A landscape with many valleys, sampled at points; each row gives a point and its height.
A ball rolls from a point to the lowest of its 4 nearest points, and stops where none of them is lower. Distance is the straight distance between rows; heights are no part of it.
z697 h=2.48: [-11  -2  -7  26  -4 -13   5  13  -4  -8   6 -10]
z631 h=0.37: [ 10 -11  -9  -6  10 -14  -6  -6   2  -8 -11  -6]
z551 h=2.38: [-10   0   0  21  -8  -5  12  17  -8  -8  11  -8]
z50 h=0.29: [ 17 -10  -8 -12  12 -10  -4 -10   9  -5 -13  -8]
z809 h=1.23: [ -4  11   5  -9 -11  21   5  -9  -8  12  21   7]
z629 h=0.66: [  5  -9  -8  -5   5  -8 -10  -7   4  -6 -11  -3]
z202 h=0.03: [ -7  13   0 -10 -18  27   7  -7 -12   9  23   5]
z607 h=5.71: [-5 -5 -2 -1  0 -3 -9 -2  2 -5 -7  0]
z843 h=4.15: [-9  2  9 -5 -2  3 -2 -1  1  2  0  9]
z320 h=2.54: [-12  -2  -2  27 -16  -4  14  28 -12  -9  14  -9]
z334 h=0.80: [ -7  -1   8   7  -9  13  13   8 -15   3  18   0]
z382 h=2.60: [ 19   9  -3 -21  13  10  -2 -18  22   4 -21   1]
z473 h=4.37: [  3  11   7 -22   2  16  -9  -3   5  13  -3  16]
z263 h=0.60: [ 16 -15  -6   2  16 -25  -3   1   4  -8 -12  -4]
z137 h=0.35: [ 20 -10  -5 -10  16 -16  -3  -9  13  -6 -12  -6]
z602 h=0.75: [ -4   0   5   3 -12  19  12   6 -17   6  21  -1]
z772 h=2.81: [-12   0   6  18  -3  -1   7  11  -7  -7  11  -6]
z245 h=0.73: [ -7   3   9   1  -8  17  11   0 -14   7  20   2]
z239 h=2.61: [-12  -1  -8  30  -9 -17   9  20  -5  -7   8 -18]
z339 h=0.45: [  1 -13 -12  16   4 -23  -5   2  -4  -6  -6  -5]
z75 h=0.16: [-12  -3   7   5  -2  -1  -1   1   0  -5   1   2]
z5 h=3.21: [  0  -4  -3  -6  -2  -3 -10  -7   6  -6 -13  -2]
z104 h=2.23: [-3 11  9 -9 -5 15  0 -7 -3 11 15 13]
z428 h=1.81: [ -9  -2   5  21 -11   4  13  17 -13  -4  14  -5]
z789 h=8.21: [-9 -1  4 -1 -3 -2 -5 -2  3 -3 -5  4]
z400 h=0.51: [ 10  -7  -6  -9   5  -7  -7  -7   7  -6 -15  -3]
z879 h=0.83: [ -7   7   0  -3 -17  26   9   0 -19   8  23  -1]
z427 h=4.23: [ 17  17   1 -24  17  21  -5 -15  19   5 -20   9]
z287 h=0.44: [  5 -14 -12  11  10 -23  -7   1  -1  -6  -8  -3]
z225 h=2.90: [ -1  10   7 -16  -3  12  -3  -3   0  14   9  14]
z900 h=0.55: [  0 -12 -13  25   7 -27  -3   7  -5  -3  -5  -6]
z764 h=2.84: [-11  -2  -8  31 -18 -14  11  30 -10  -9  12 -15]
z680 h=0.56: [-8  2 12  6 -5  7  8  5 -8  2 13  1]
z806 h=3.70: [ 11  14   5 -26   8  21  -8  -4   9  14 -10  14]
z325 h=3.24: [ 14   7  -2 -22   7  11  -4 -12  15   2 -21   3]
z974 h=3.83: [  6  11   6 -23   3  16  -9  -3   9  11  -8  12]
z948 h=4.70: [  4  -2  -3 -13  -1   1  -7  -8   7  -2 -15   0]
z652 h=0.97: [-10   4  11  -2  -4   7   1   0  -2   5  10   8]
z367 h=0.43: [  4 -13 -11   5   7 -18  -8  -1  -1  -5  -6  -6]
z391 h=0.77: [ -5  10   3  -6 -13  23   7  -5 -11  11  21   6]
z963 h=0.15: [ 19  -2  -8 -18  11  -6  -4 -13  17  -2 -16  -5]
z111 h=0.36: [  8  13   5 -23   5  15  -8  -6  10   7 -16  10]
z19 h=1.61: [-5  5 11 -9 -5 10  0 -4 -1 10 10 10]
z575 h=2.11: [ -9  -5 -10  32  -3 -21   4  14  -5  -3   6 -17]
z182 h=6.19: [ -3   4   9 -12  -2   6  -6  -3   2   5  -6   9]
z329 h=1.71: [ 13 -17  -8  12  14 -33  -1   7   1 -10 -14  -2]
z894 h=0.68: [-8  3 10 -2 -4  8  6 -1 -8  5 15  5]
z524 h=0.84: [ -5  -1   5   8 -14  17  10  11 -22   3  21  -4]
z286 h=3.30: [-13   1   2  14  -1  -3   1   2  -1  -6   4  -3]
z291 h=4.24: [-11  -3  -1   9   1  -5  -5   0   0  -7  -1  -3]
z84 h=3.28: [  7   4   0 -17   0   6  -5  -8   9   0 -17   3]
z363 h=1.02: [ -6  -1   8  12  -9   8  12  12 -14  -1  16  -3]
z96 h=2.47: [-10  -7  -7  19   2 -15  -2   4  -2  -5   0  -8]
z784 h=4.18: [ 14  13   4 -24   8  18  -6  -8  13   9 -21   7]
z210 h=7.08: [ 17 -14  -4   7  21 -38   2   7  14 -16 -23  -6]
z311 h=7.62: [ -3  -1   5 -11  -2   2  -9  -3   4  -1 -10   5]
z238 h=0.48: [ 12 -17  -9   7  13 -26  -6   1   0  -8 -12  -4]
z114 h=1.22: [ -5 -11 -12  32   2 -26   2   8  -3  -2  -1 -12]
z48 h=2.50: [-13  -2  -4  19  -1  -8  -3   5  -2  -8   3  -7]
z817 h=0.39: [ -1  14   4 -18  -6  22  -2 -10   0  14  15  18]
z174 h=0.71: [  3   8   8 -19   0  10  -6  -4   7   8  -9  12]
z753 h=0.76: [ -5   9   9  -4  -9  15   6  -3 -10  11  20   7]
z228 h=0.70: [ 14   2  -4 -19   7   2  -4 -15  15   0 -19  -1]
z192 h=2.56: [-10   2  11   3  -3   2   2   1  -2   0   6   3]
z469 h=2.46: [-10  -3  -9  26   1 -16   0   7  -2  -5   4 -10]
z177 h=0.72: [ 20   3  -5 -20  15   1   1 -17  24   0 -19  -2]
z63 h=2.53: [-13  -2  -3  21  -2  -7   5  10  -2  -8   7  -8]
z55 h=1.70: [ -6  16   1 -13 -16  28   5 -10  -8  11  23  11]
z234 h=0.67: [ 21 -11   0  -6  22 -24  -4  -5  13  -8 -16  -7]

Where does a ball stop that starts at each point below?
z5 -> z963
z19 -> z680
z753 -> z680
z575 -> z963
z843 -> z680
z473 -> z111
z182 -> z111
z772 -> z680

Two balls start at each pair of points below. Name the first point that both come to, or write none.
z334 / z697 -> none
z320 / z524 -> z680
z234 / z311 -> z50

Call two points neighbours if one is among the 4 nearest of the other. Go from one point of each pair to the other, from neighbour to neighbour, staying as low as possible. Name the highest point that can't be avoided.
z680 / z75 -> z192
z680 / z817 -> z809
z680 / z111 -> z784
z680 / z202 -> z391
